A landscape with many peaks, sampled at points; each row gives a point and its height.
From any point a climber steps to the highest of the 2 points nearest to it. It stops when none of these is higher. Distance is the straight distance between rows; heights are no part of it.
Ril h=117: [116 83 97 87 92 106 116 106 122 105 64 127 90 111 99 57 82 111 126 96 78 102 115 138]
letut h=455: [71 123 95 113 131 88 101 81 83 110 110 119 59 130 129 114 85 119 120 115 84 116 140 98]
vazab h=369: [73 78 125 81 105 99 96 150 74 111 112 94 96 91 89 96 95 63 130 124 131 125 92 119]
Neme h=493: [66 123 115 103 130 107 95 42 74 91 72 132 78 112 126 97 95 123 84 117 61 130 156 68]
fidan h=418: [78 80 114 101 115 85 117 87 87 94 127 75 110 116 101 105 119 91 105 113 110 103 126 90]
lezup h=365: [82 89 94 104 89 71 102 87 93 112 129 136 99 101 72 105 122 59 89 117 128 102 78 100]
dep h=196: [85 101 91 103 88 82 93 43 86 82 138 86 105 113 88 139 87 96 58 86 105 124 100 83]
rekaz h=114: [150 121 104 91 110 102 100 92 123 110 44 101 91 89 101 88 103 109 78 111 66 106 126 89]
tuvem h=259: [65 116 80 95 74 72 88 83 88 75 161 70 83 96 106 132 103 73 124 114 127 91 114 87]
Dafo h=140: [137 108 94 96 124 75 99 89 95 112 119 85 87 98 104 138 100 120 79 126 110 100 111 85]
Gil h=557: [127 100 94 103 68 102 85 85 100 122 102 61 99 86 100 93 95 119 83 112 89 47 115 74]
Tok h=384: [109 109 117 89 112 117 76 78 104 91 102 97 119 87 102 91 102 121 81 132 63 51 104 25]
Kates h=216: [123 112 130 101 81 99 96 66 99 104 111 91 124 88 76 131 112 88 54 89 114 113 73 100]
num h=148: [131 107 104 105 98 81 88 56 82 101 124 93 105 91 87 125 86 110 64 105 124 90 117 93]
peza h=539: [53 97 100 80 103 117 75 140 95 111 108 120 112 90 123 97 103 69 130 116 154 104 73 112]
kud h=466: [117 131 90 110 121 110 113 89 111 99 71 104 106 116 120 105 110 124 89 113 71 103 92 105]
kato h=121: [151 125 89 97 123 93 96 90 110 82 81 106 92 86 105 104 92 139 76 119 78 110 129 64]
zut h=388: [102 119 92 106 103 101 131 139 101 96 93 63 65 81 105 97 91 84 124 123 143 77 87 105]
fepo h=242: [101 97 84 100 81 91 103 143 125 76 131 67 73 51 90 101 110 76 120 70 124 78 75 103]
sisas h=505: [100 117 106 93 99 128 89 86 105 119 60 119 91 120 122 101 92 110 70 78 116 130 69 130]
ronam h=444: [88 123 70 92 107 83 109 90 89 98 115 118 119 119 98 94 88 125 131 125 107 115 131 104]
Logar h=426: [118 96 120 114 58 78 84 68 67 94 146 89 102 101 67 114 92 94 94 66 98 85 101 82]
vefen h=445: [72 95 98 111 91 104 92 112 96 99 138 140 130 92 105 130 140 67 90 102 112 106 59 83]
fuv h=461: [72 108 124 111 118 127 103 111 94 99 97 111 60 94 124 81 67 84 133 95 80 92 88 172]
luzun h=162: [125 82 86 81 91 88 100 141 130 87 90 103 92 80 82 92 109 57 105 105 127 104 100 118]
vub h=568: [79 118 93 108 119 86 122 79 77 127 101 106 102 121 102 74 115 101 125 137 71 111 110 131]
Kili h=469: [100 105 84 108 102 91 115 97 91 91 116 132 105 119 99 115 106 106 119 110 114 123 105 103]
rut h=343: [103 105 96 101 84 92 106 110 95 77 117 74 75 89 108 72 102 111 122 128 121 68 139 81]
Tozom h=364: [67 65 114 110 86 78 92 118 117 103 115 120 98 87 93 68 101 63 97 89 137 119 88 101]
fedok h=195: [106 75 88 104 96 108 127 111 108 99 70 67 109 116 97 67 112 122 89 105 76 85 106 85]
zozi h=243: [77 91 125 116 99 96 86 114 90 106 105 101 120 104 110 112 111 48 90 130 120 142 75 111]
Loko h=622: [40 109 88 111 106 79 120 110 83 101 120 88 105 88 106 93 92 98 138 104 144 83 133 102]
zaba h=275: [137 122 91 90 90 100 70 59 71 86 146 72 93 112 86 113 64 106 99 72 68 59 84 87]
basu h=252: [74 105 86 79 76 100 106 144 112 67 128 86 98 44 78 89 117 57 127 74 144 72 68 103]
buk h=446: [97 97 131 96 51 80 84 57 90 94 126 100 103 111 90 128 98 109 86 54 118 113 106 79]
luko h=108: [106 78 77 91 88 109 130 133 118 89 73 119 83 110 91 63 107 95 108 86 94 113 97 117]
Mobe h=182: [135 90 88 109 99 104 119 104 101 90 103 105 114 102 81 121 121 110 70 84 105 91 98 103]
tulu h=285: [131 124 110 95 96 101 98 53 91 95 150 62 91 100 84 113 69 112 94 98 71 41 103 70]
dogu h=425: [80 98 95 106 79 103 81 136 98 90 131 134 126 69 109 101 132 37 110 120 110 109 67 85]
tuti h=181: [118 85 75 99 86 106 118 118 134 94 57 54 112 107 93 85 100 95 85 71 71 94 108 85]
Tapod h=358: [96 112 114 141 101 97 99 84 114 87 133 95 89 108 108 132 87 91 76 78 122 90 68 87]
sar h=174: [134 84 93 106 74 95 97 88 99 81 109 93 92 91 80 98 114 99 75 81 116 72 113 98]
nit h=175: [102 104 107 116 136 90 112 102 102 94 112 84 102 111 116 86 87 119 100 116 94 112 105 99]
gitim h=75: [107 78 68 118 88 111 122 130 122 101 86 69 82 91 91 101 123 82 99 87 104 70 88 114]
dagel h=581: [64 97 108 77 120 123 97 160 101 110 101 137 111 79 110 86 98 63 135 107 115 115 62 114]
tomu h=183: [68 87 103 106 94 96 84 69 100 103 122 84 98 109 106 127 86 97 48 68 125 128 79 88]
viso h=491: [125 84 120 87 115 115 89 135 98 132 79 127 97 115 100 121 96 84 115 97 108 135 72 141]
zose h=420: [93 88 127 93 106 106 128 77 96 115 77 132 107 128 85 74 108 119 93 78 94 116 88 116]
mer h=441: [109 113 84 102 133 99 106 79 120 97 91 104 104 105 120 106 135 125 69 103 91 87 114 94]
lesa h=156: [114 93 107 97 112 97 118 112 137 99 132 70 104 99 82 114 93 92 111 82 113 83 76 106]
vok h=394: [70 97 100 104 114 99 104 146 61 105 95 98 92 92 104 88 98 94 133 130 121 123 93 149]
sav h=213: [110 98 118 79 108 81 93 75 109 101 100 113 109 112 99 132 122 121 97 84 103 138 120 101]
Barug h=328: [125 121 101 85 70 100 90 57 108 121 108 97 88 91 85 124 74 122 86 70 117 62 95 64]
tene h=378: [86 106 108 111 84 102 127 103 105 87 126 106 106 114 105 129 89 92 103 108 131 87 64 95]
Bunub h=205: [91 91 114 87 98 120 120 103 87 116 67 80 110 124 101 68 106 128 102 111 60 117 104 111]
vikek h=645: [103 110 102 99 83 89 87 101 115 116 106 82 107 110 99 94 99 108 95 99 118 94 105 93]
gagu h=513: [126 103 113 102 96 120 110 74 87 106 50 123 103 120 108 77 119 126 98 132 41 95 130 97]
sesit h=83: [122 98 85 136 99 98 120 107 123 88 113 50 81 82 91 91 104 92 92 85 94 64 84 92]
Par h=569: [69 88 119 105 93 86 90 142 76 80 135 139 95 81 125 123 109 57 117 114 137 120 95 97]
Garu h=57: [132 116 110 124 85 102 128 119 120 122 43 88 89 103 82 79 109 112 103 90 83 90 109 84]
Nog h=366: [108 104 110 110 92 87 88 66 98 121 107 99 91 81 86 113 119 126 60 59 96 109 85 67]
risug h=189: [123 127 101 121 73 82 117 110 123 82 115 83 87 86 97 77 79 104 119 99 117 80 95 85]
nitap h=198: [106 125 94 115 74 77 105 83 104 97 142 83 96 94 82 90 58 101 117 105 124 84 100 82]
Tivon h=393: [85 80 130 92 107 101 92 127 106 108 100 108 81 132 117 114 129 106 113 95 122 114 92 114]
buva h=184: [111 101 90 106 125 109 123 112 125 96 85 80 110 116 114 63 83 130 106 116 68 89 98 79]
valog h=488: [132 127 89 101 107 92 107 111 126 116 66 120 114 107 114 97 99 110 113 103 72 116 87 129]
Zalo h=396: [99 91 108 96 138 118 98 86 75 118 79 122 125 115 107 102 105 131 102 93 70 120 114 135]
fonop h=331: [133 99 67 104 104 106 90 97 112 102 90 87 119 99 111 110 86 141 62 102 93 110 99 100]
Tosit h=452: [120 93 91 90 97 108 106 149 97 116 65 109 75 104 102 101 119 75 109 112 97 120 71 131]
puz h=577: [107 73 96 101 92 136 91 149 109 96 76 138 140 99 110 103 97 65 93 89 110 112 81 135]
mura h=567: [92 106 114 94 120 106 113 119 93 114 82 111 85 92 84 87 120 79 143 118 74 120 96 167]
lolen h=225: [106 92 119 72 101 87 85 87 113 115 105 136 105 109 101 115 104 95 82 90 119 139 91 101]
puni h=206: [101 102 113 90 76 89 93 63 86 79 144 89 117 103 84 134 103 75 65 103 117 114 61 92]
ligep h=363: [111 110 93 97 91 96 111 144 109 95 105 86 74 88 113 103 95 115 125 114 130 81 120 102]
raguv h=308: [117 102 74 126 87 106 113 93 90 85 99 111 113 112 100 89 110 119 95 129 100 68 141 85]
Gibi h=367: [104 131 125 95 112 127 108 53 77 97 64 107 116 101 116 84 107 157 67 95 74 149 113 94]
dovi h=286: [77 90 82 105 128 76 81 113 101 93 132 133 95 72 108 94 111 71 111 97 110 135 97 123]
rufa h=134: [122 83 108 96 132 121 98 114 128 98 55 92 95 95 99 61 73 122 81 87 52 97 144 85]
mip h=368: [139 93 58 97 66 102 109 111 103 99 97 56 123 86 77 102 88 100 98 106 91 69 108 104]
rokuz h=321: [68 76 71 116 109 78 80 102 99 121 108 93 99 94 108 75 95 103 97 95 123 95 131 110]
Rugur h=529: [85 85 115 107 62 68 76 122 82 93 132 138 104 95 91 114 101 69 118 95 121 132 100 90]
Rez h=442: [108 92 79 94 86 91 101 120 81 107 93 147 88 115 98 97 102 123 128 100 109 116 110 117]
Kezig h=427: [102 92 72 82 92 118 116 131 132 98 84 85 107 115 99 106 97 84 78 104 105 104 55 113]
Der h=281: [72 98 104 107 88 83 88 99 100 86 157 91 92 99 111 135 91 58 108 80 121 105 70 78]
Dida h=330: [92 115 95 102 115 59 79 68 108 90 127 87 78 109 107 125 80 116 104 91 97 97 125 51]
gavu h=412: [88 88 115 111 131 99 103 112 82 108 97 124 67 122 114 117 97 105 118 97 106 121 107 133]
rito h=459: [127 94 89 103 123 121 113 107 116 112 39 116 97 111 98 92 94 89 101 84 69 112 82 146]
zatog h=601: [44 132 85 123 122 95 119 115 96 87 117 106 88 92 119 108 93 94 143 102 133 94 91 123]
bes h=202: [133 117 121 87 95 96 101 69 92 91 104 98 124 99 80 124 133 136 88 93 98 108 118 78]
disiv h=433: [112 87 95 99 62 94 79 109 96 108 136 119 115 80 79 103 90 60 89 98 135 98 48 94]
das h=457: [86 102 112 116 137 91 106 92 92 88 119 97 89 114 107 113 89 116 118 120 83 85 152 58]
Lapi h=477: [99 106 119 103 126 116 114 107 103 105 75 107 64 110 120 70 90 117 130 124 52 79 133 108]
Faf h=424: [79 89 134 98 117 118 95 93 107 112 96 95 98 130 122 102 123 110 115 89 88 95 121 117]
ton h=521: [106 80 84 100 99 109 75 166 118 95 90 104 115 62 108 101 78 64 111 96 134 119 78 128]
komi h=543: [101 115 113 91 122 114 92 56 101 128 66 131 81 117 118 88 87 112 83 84 80 115 94 139]
bitis h=349: [148 104 60 89 76 95 88 110 88 88 92 70 120 101 91 108 105 124 73 119 98 93 111 99]
Kezik h=379: [99 73 91 108 119 123 120 120 91 106 79 102 124 128 100 102 104 126 94 95 81 107 117 141]
foral h=447: [78 81 93 110 88 96 96 95 99 111 113 136 118 116 97 109 113 104 72 75 128 103 64 85]
fom h=408: [59 100 94 105 75 109 83 132 82 74 155 120 115 59 103 118 107 51 117 97 111 98 65 79]
Kepa h=417: [92 90 72 115 95 97 95 125 72 98 89 119 95 103 107 85 94 102 119 112 101 119 104 147]
palu h=574: [81 117 107 81 117 119 102 62 115 110 82 130 94 129 127 94 101 126 113 89 70 102 98 120]
dab h=511: [84 128 121 103 114 103 89 55 70 116 63 128 76 113 119 78 102 131 95 132 49 104 133 79]
boku h=90: [107 84 93 106 68 91 120 96 109 86 124 107 87 111 78 84 127 95 96 86 102 108 67 86]
kubi h=460: [139 89 99 98 68 97 64 107 88 93 119 95 112 89 83 125 94 71 80 82 110 81 61 104]
vesi h=566: [99 78 84 99 84 111 74 161 116 84 108 105 99 64 105 110 113 41 87 103 122 98 67 103]
zavop h=103: [146 108 112 77 121 139 109 103 100 98 28 103 109 82 93 83 92 122 80 115 41 107 110 48]
Guku h=422: [115 119 95 80 88 76 105 71 105 93 112 114 110 106 86 99 87 127 118 123 109 99 136 67]
Deder h=605: [91 108 92 108 137 96 114 104 94 120 78 103 89 92 100 63 122 87 130 131 62 86 121 144]
fipiv h=387: [70 72 118 102 73 94 77 133 92 110 116 121 92 76 107 79 89 47 100 107 144 117 69 80]
Roda h=398: [117 111 80 80 115 143 106 76 94 98 55 103 130 81 80 93 115 139 64 80 64 121 120 90]
divi h=413: [117 111 81 102 78 87 113 157 84 98 96 57 94 68 78 101 91 87 121 121 136 88 84 106]
Kanad h=356: [87 130 95 70 130 133 100 47 73 112 64 124 110 105 117 88 100 154 85 106 64 129 116 79]
Nim h=304: [78 123 83 105 125 87 140 112 113 69 121 73 84 85 114 78 97 97 121 125 112 98 98 109]
napu h=533: [88 110 111 101 118 88 101 64 77 138 72 125 90 121 99 74 103 115 108 119 69 106 133 109]
Koba h=451: [100 92 132 106 120 106 118 116 102 109 77 92 80 118 110 90 121 104 116 118 89 89 131 125]
Tufi h=141: [112 90 116 126 122 109 85 104 112 84 76 86 106 96 116 77 103 131 80 107 57 86 135 76]
Leguf h=556: [123 96 100 68 109 125 121 107 119 101 38 97 71 113 115 79 82 99 116 102 30 108 111 127]
loze h=360: [56 97 109 89 105 88 94 57 74 111 89 115 100 116 102 125 101 123 89 79 102 126 141 88]
Kubak h=531: [92 92 123 82 116 102 80 112 86 123 85 120 94 104 108 106 130 83 134 108 88 121 81 150]
banu h=276: [66 112 111 99 85 87 129 107 86 68 131 76 97 76 92 108 102 78 142 107 139 86 94 98]
Famif h=132: [127 120 116 86 121 86 107 64 89 104 108 109 96 99 94 135 87 138 79 125 95 88 120 50]
mez h=357: [118 105 100 78 116 100 86 53 108 109 93 84 122 81 91 89 105 143 71 92 77 111 119 60]
lupi h=98: [141 114 111 72 143 139 104 99 105 114 28 106 78 93 102 81 84 126 84 104 32 114 108 91]
butaz h=297: [67 102 114 108 120 75 97 106 109 107 142 86 76 101 104 128 101 76 112 91 134 107 90 91]
Gepo h=520: [106 121 83 100 124 104 108 123 117 111 87 108 93 100 122 88 84 117 140 112 81 114 99 142]
suz h=91: [94 79 86 120 107 101 140 113 118 85 121 82 77 95 99 69 96 100 106 93 107 66 105 89]
todop h=245: [59 107 100 92 102 103 98 109 74 100 103 124 121 129 116 94 103 86 119 125 98 138 75 137]
geku h=315: [94 103 111 90 110 87 81 88 119 102 140 72 92 104 102 132 92 104 128 89 113 102 114 74]
nesag h=347: [64 77 109 82 93 88 97 128 94 98 118 81 109 85 88 80 106 79 131 111 146 105 107 110]
kera h=615: [80 79 109 86 95 109 67 151 90 73 133 105 97 77 110 126 115 51 101 115 129 113 91 104]
gebas h=313: [109 119 88 118 97 96 99 70 110 106 114 96 80 111 102 127 95 121 89 88 114 46 108 63]
Zubo h=473: [78 83 130 89 58 88 69 93 78 111 118 98 110 105 95 122 106 87 72 77 133 111 95 84]
nezez h=383: [93 115 129 102 112 97 103 59 106 126 80 114 94 103 93 98 112 132 81 68 98 126 95 67]
malor h=301: [76 94 80 126 111 69 84 88 97 111 111 121 100 91 114 99 105 87 90 91 116 127 103 95]
vami h=432: [89 112 120 108 125 97 105 78 64 106 95 106 63 118 135 99 95 115 122 125 52 125 124 125]
veluk h=258: [85 102 100 105 108 100 104 122 101 96 101 110 129 102 105 100 108 71 114 125 113 122 61 136]
lim h=230: [89 84 101 100 78 91 73 120 108 95 152 89 80 60 79 106 103 62 119 67 133 76 73 84]
melik h=268: [71 105 100 105 79 81 90 64 86 78 174 77 88 100 82 141 103 52 118 102 117 85 85 97]
tufaz h=400: [100 95 87 89 71 107 120 109 110 104 119 96 109 115 93 124 111 95 77 91 117 84 40 106]
vil h=456: [97 105 72 98 87 120 118 119 138 100 94 100 109 114 109 98 107 107 111 94 125 81 76 119]
lumim h=495: [98 117 134 112 120 111 106 89 89 100 60 112 86 108 122 71 113 120 105 137 42 91 130 81]
kobur h=382: [111 116 111 88 106 138 120 67 90 97 62 97 138 96 92 106 101 154 70 85 88 135 113 75]
gepeg h=248: [66 75 109 76 129 116 88 94 103 110 107 140 99 116 103 103 98 79 99 91 99 130 88 133]
Bofid h=476: [100 98 86 109 106 100 104 169 112 113 68 81 96 90 97 89 78 71 127 91 122 119 81 137]
Romu h=419: [114 95 93 100 79 92 102 126 87 114 73 104 81 114 107 96 131 103 88 113 102 122 93 110]
tem h=489: [123 104 87 112 54 109 71 90 83 113 121 67 107 97 87 121 87 98 81 82 107 49 84 105]
Kif h=166: [106 90 97 115 129 102 117 124 109 99 117 59 109 97 93 105 78 123 105 95 108 91 96 94]
muvi h=266: [101 120 85 94 65 88 71 50 80 98 154 64 102 114 95 119 66 116 99 87 83 80 93 77]
Los h=194: [130 108 108 108 100 110 100 91 75 93 74 107 123 102 92 133 125 138 67 84 100 120 114 105]
segut h=487: [70 93 121 92 99 120 92 121 112 111 86 122 75 93 121 68 95 60 144 84 96 108 80 164]
nogoz h=399: [88 95 129 119 94 75 121 78 81 106 127 92 103 118 81 120 103 96 110 105 121 85 112 80]
Vago h=430: [131 92 99 113 63 88 90 102 90 77 157 74 104 85 79 102 96 89 105 78 99 90 91 110]
kop h=161: [117 107 97 86 107 129 112 87 131 94 68 84 140 103 106 105 110 136 71 81 65 85 110 60]
Kuv h=409: [143 117 86 116 77 94 83 99 77 83 142 63 94 79 67 97 86 92 123 81 82 57 87 95]
mapi h=377: [61 98 104 98 131 97 99 64 73 125 92 129 106 127 110 118 98 121 88 84 81 146 115 116]
mos h=437: [61 89 121 111 131 106 103 97 72 110 112 127 61 105 117 106 82 74 122 104 91 122 90 152]
tezok h=407: [94 104 107 101 122 94 86 56 98 89 89 118 117 95 105 84 97 123 100 126 64 95 132 46]
Vos h=99: [102 94 84 99 89 87 131 124 112 97 112 103 78 106 82 60 115 103 117 101 125 99 93 99]
Doru h=107: [147 113 98 96 104 125 110 102 104 83 36 92 110 99 99 111 110 121 73 126 60 92 114 71]
vefim h=126: [113 95 101 102 109 118 103 105 120 106 49 105 108 113 109 62 92 113 98 78 72 95 142 114]
lal h=172: [121 87 96 86 106 78 105 133 117 94 96 99 93 95 80 85 101 94 125 113 117 128 111 133]
Nerem h=165: [118 88 111 103 90 72 81 80 95 95 127 82 70 97 95 110 116 107 97 92 111 71 142 82]
fulo h=434: [119 94 74 84 107 119 103 84 96 119 39 119 99 116 97 78 102 110 94 106 47 103 101 150]
badeg h=290: [73 112 80 111 92 83 116 103 105 82 136 73 93 84 96 95 116 88 108 120 123 86 84 102]
gadum h=596: [89 117 90 95 80 85 98 66 105 106 103 97 124 118 96 120 111 116 84 95 114 95 101 84]
leva h=470: [104 85 99 108 86 131 108 121 105 119 52 137 96 115 113 95 90 95 73 74 112 118 70 121]
Bulad h=475: [70 108 102 112 133 83 96 61 86 84 105 119 73 119 123 114 81 115 97 122 72 120 167 71]
rika h=395: [98 88 115 92 127 104 90 88 99 88 85 107 120 97 107 70 90 115 90 152 73 67 135 46]
zetop h=421: [90 109 94 109 118 98 112 56 101 89 94 113 105 111 111 106 121 136 85 109 73 102 133 66]
semuz h=500: [76 95 112 109 81 78 95 108 98 87 132 117 107 122 90 128 115 90 111 83 129 127 109 91]
Supu h=603: [103 100 111 89 118 129 116 81 106 108 84 134 75 124 116 99 95 118 129 86 51 92 90 161]
tover h=338: [72 94 82 98 117 120 130 131 103 64 94 90 105 93 109 53 94 97 122 106 109 104 104 148]
kul h=66: [112 105 86 115 87 87 112 132 122 122 57 74 82 103 98 99 134 90 114 91 99 80 88 95]
duvi h=260: [79 78 97 85 137 102 106 120 108 109 106 136 85 91 98 74 96 62 113 103 100 125 73 150]
tafit h=530: [93 77 116 83 100 122 100 131 122 103 77 124 110 110 109 85 105 73 124 87 118 106 86 144]
voma h=237: [87 84 124 69 110 94 83 90 102 105 111 168 96 117 102 95 88 64 91 104 127 130 92 123]
mig h=490: [68 102 76 88 106 107 100 114 115 112 105 113 98 108 119 110 111 92 122 108 140 83 85 116]
vorat h=359: [100 79 84 115 116 115 132 130 94 82 80 90 119 110 95 89 107 81 110 102 92 99 106 147]
lur h=620: [84 122 100 126 80 79 109 71 113 81 122 72 122 117 116 111 105 106 114 117 86 85 122 63]
Mol h=185: [141 81 95 73 102 86 107 117 140 93 82 81 83 96 102 94 102 105 107 100 98 104 117 105]
Nudob h=154: [126 98 79 93 99 131 96 102 125 75 58 76 121 82 101 96 93 124 70 101 44 67 99 39]
bopor h=443: [94 103 74 90 125 118 105 162 112 106 76 102 84 77 97 81 77 79 147 82 96 117 61 143]
nuzu h=340: [117 132 107 84 81 91 73 35 79 113 129 85 81 98 83 136 72 122 71 74 98 75 117 57]
Rifa h=534: [118 78 105 88 69 117 89 122 100 87 79 108 148 100 91 117 93 82 72 82 115 109 79 124]
ledi h=621: [84 76 104 98 115 134 84 152 112 100 101 146 118 86 119 83 90 55 97 111 113 123 72 120]
mefo h=273: [79 97 79 102 141 93 102 134 116 83 114 112 103 67 105 79 102 70 125 95 123 121 79 138]
Zan h=519: [124 110 99 77 73 116 99 90 107 104 69 102 128 111 87 122 101 94 62 101 113 105 87 118]
vige h=231: [72 107 110 91 90 88 100 83 99 109 95 98 106 123 115 88 98 100 94 107 109 139 75 116]
Zosi h=274: [96 93 92 104 86 89 109 112 95 98 113 69 108 100 100 92 128 76 100 113 121 111 72 119]
liro h=150: [131 81 102 93 79 99 102 118 137 91 100 67 104 93 73 103 98 73 93 83 113 103 83 99]
vir h=221: [105 99 92 109 87 82 70 95 96 113 141 89 89 83 65 112 86 71 105 62 124 58 88 101]
kizi h=325: [105 101 81 110 92 102 107 108 91 83 90 110 89 102 115 73 107 103 136 119 102 69 142 116]
nup h=580: [69 118 91 126 104 91 105 96 97 83 135 87 103 94 108 115 98 94 140 102 131 59 138 87]
Faku h=438: [122 95 67 104 86 86 104 153 110 104 71 64 112 80 92 90 80 74 116 115 123 91 92 126]
dofo h=210: [113 107 98 99 73 84 81 95 115 116 132 58 85 77 90 93 64 83 110 87 132 68 78 99]
Gam h=410: [84 90 111 108 68 88 89 144 96 119 111 101 116 81 87 103 99 62 106 107 140 95 60 94]
nud h=264: [66 110 106 85 89 95 109 133 103 71 147 98 89 54 97 94 93 58 128 102 151 95 72 95]
ran h=523: [119 89 89 94 81 97 78 79 101 119 100 64 113 82 84 115 101 131 70 74 97 71 95 89]
Sifa h=173: [92 87 98 117 106 107 92 85 99 110 93 86 113 96 112 99 104 98 47 88 112 123 67 99]
dova h=155: [122 95 111 109 82 71 81 84 85 101 132 92 82 88 89 136 108 82 78 106 132 96 113 102]
Bufu h=558: [80 123 84 121 119 87 108 127 103 97 100 106 75 98 118 100 89 116 144 110 114 114 90 120]
Zezo h=341: [73 73 114 108 109 84 87 97 103 111 108 99 91 103 107 62 97 82 102 93 104 112 112 125]
tidu h=352: [104 113 103 86 96 88 71 46 89 118 116 93 101 81 81 124 106 140 75 72 85 104 116 48]
kuru h=51: [125 86 96 110 107 100 124 144 112 113 53 102 91 94 75 66 87 113 122 104 76 81 123 74]
sisom h=344: [78 110 91 94 111 75 92 55 88 103 119 110 94 120 89 131 98 118 93 95 106 95 153 64]
Muriz h=439: [81 87 117 102 115 88 90 83 77 96 120 71 104 108 105 105 103 117 96 120 89 68 141 65]
katu h=217: [80 97 118 98 92 93 98 107 81 120 75 98 90 127 113 73 100 109 108 100 71 126 85 143]
tunav h=294: [113 123 94 103 97 107 78 50 90 88 137 99 97 90 88 100 69 128 79 99 77 49 102 32]
Nov h=320: [91 108 83 98 118 114 138 125 106 86 88 72 88 106 108 67 84 109 122 130 105 88 111 115]
zodid h=389: [148 95 81 105 68 105 92 97 103 98 106 57 114 80 53 98 95 95 114 81 72 55 105 87]
rul h=373: [96 107 111 74 104 128 82 46 102 92 98 80 129 81 95 81 100 131 64 114 60 93 110 23]
tor h=592: [121 108 101 86 93 102 89 91 113 105 89 79 104 105 117 91 103 119 91 124 88 72 128 74]
Vidib h=471: [72 88 94 115 81 92 88 100 86 97 122 137 131 115 107 145 102 84 88 81 124 118 80 96]
bemab h=147: [125 92 89 111 134 132 108 115 101 82 69 75 121 94 104 83 84 116 70 116 48 71 124 56]
nizo h=381: [74 94 109 118 89 73 112 69 91 112 139 98 94 109 69 110 107 74 88 100 131 85 79 88]
buz h=302: [107 114 105 118 111 99 80 67 91 102 118 82 86 92 110 127 83 126 79 99 88 55 112 28]
pesu h=127: [154 120 104 95 97 98 106 71 93 79 110 96 84 89 95 117 92 133 65 111 88 84 123 63]
Vef h=478: [113 75 75 98 92 114 87 155 111 73 92 95 89 96 117 89 91 84 100 89 106 123 94 130]
Mutet h=402: [92 95 115 117 121 94 115 73 96 119 94 115 105 129 98 95 109 128 78 84 83 112 86 90]
samoz h=171: [139 100 81 88 91 116 119 100 119 96 58 55 131 95 80 114 117 120 73 67 69 91 108 86]
ser h=414: [111 100 98 82 122 139 101 68 96 107 52 122 109 90 93 95 116 125 84 97 65 106 124 124]
Kaz h=555: [100 103 99 101 69 105 98 71 106 103 93 114 147 117 108 111 103 98 79 98 132 99 88 117]
repi h=200: [128 107 123 83 104 84 95 116 109 113 72 106 99 113 99 103 109 132 113 87 91 123 119 98]
Revo h=532: [112 102 120 79 102 139 110 84 101 101 32 110 85 112 112 68 93 113 111 115 20 88 109 109]
lebaz h=440: [93 87 100 106 101 117 112 104 107 128 86 140 113 123 84 91 96 105 91 88 110 118 59 111]
segig h=229: [102 98 141 113 97 101 102 90 99 105 93 107 129 103 98 115 124 72 64 109 116 124 82 119]
debe h=499: [99 75 130 97 52 100 61 110 87 92 128 134 117 97 98 123 88 74 83 85 133 114 88 76]
Dumu h=586: [94 119 93 138 79 94 97 98 101 85 123 79 118 87 118 111 99 101 113 99 106 58 121 74]

Where does a climber stop that starts at each point below?
rul => Loko
luko => fedok
zavop => vikek
sav => vikek
zaba => Supu
muvi => Supu

Call two points neighbours if one is among the 2 nearest of the other. Go from one point of each pair to the other, from neighbour to neighbour, staying as high as possible. Name the lowest point that can't be avoided.
dab, Leguf => lumim
Vago, Rugur => Logar
Rugur, Supu => lebaz
vikek, ledi => Zan
lur, Loko => nup
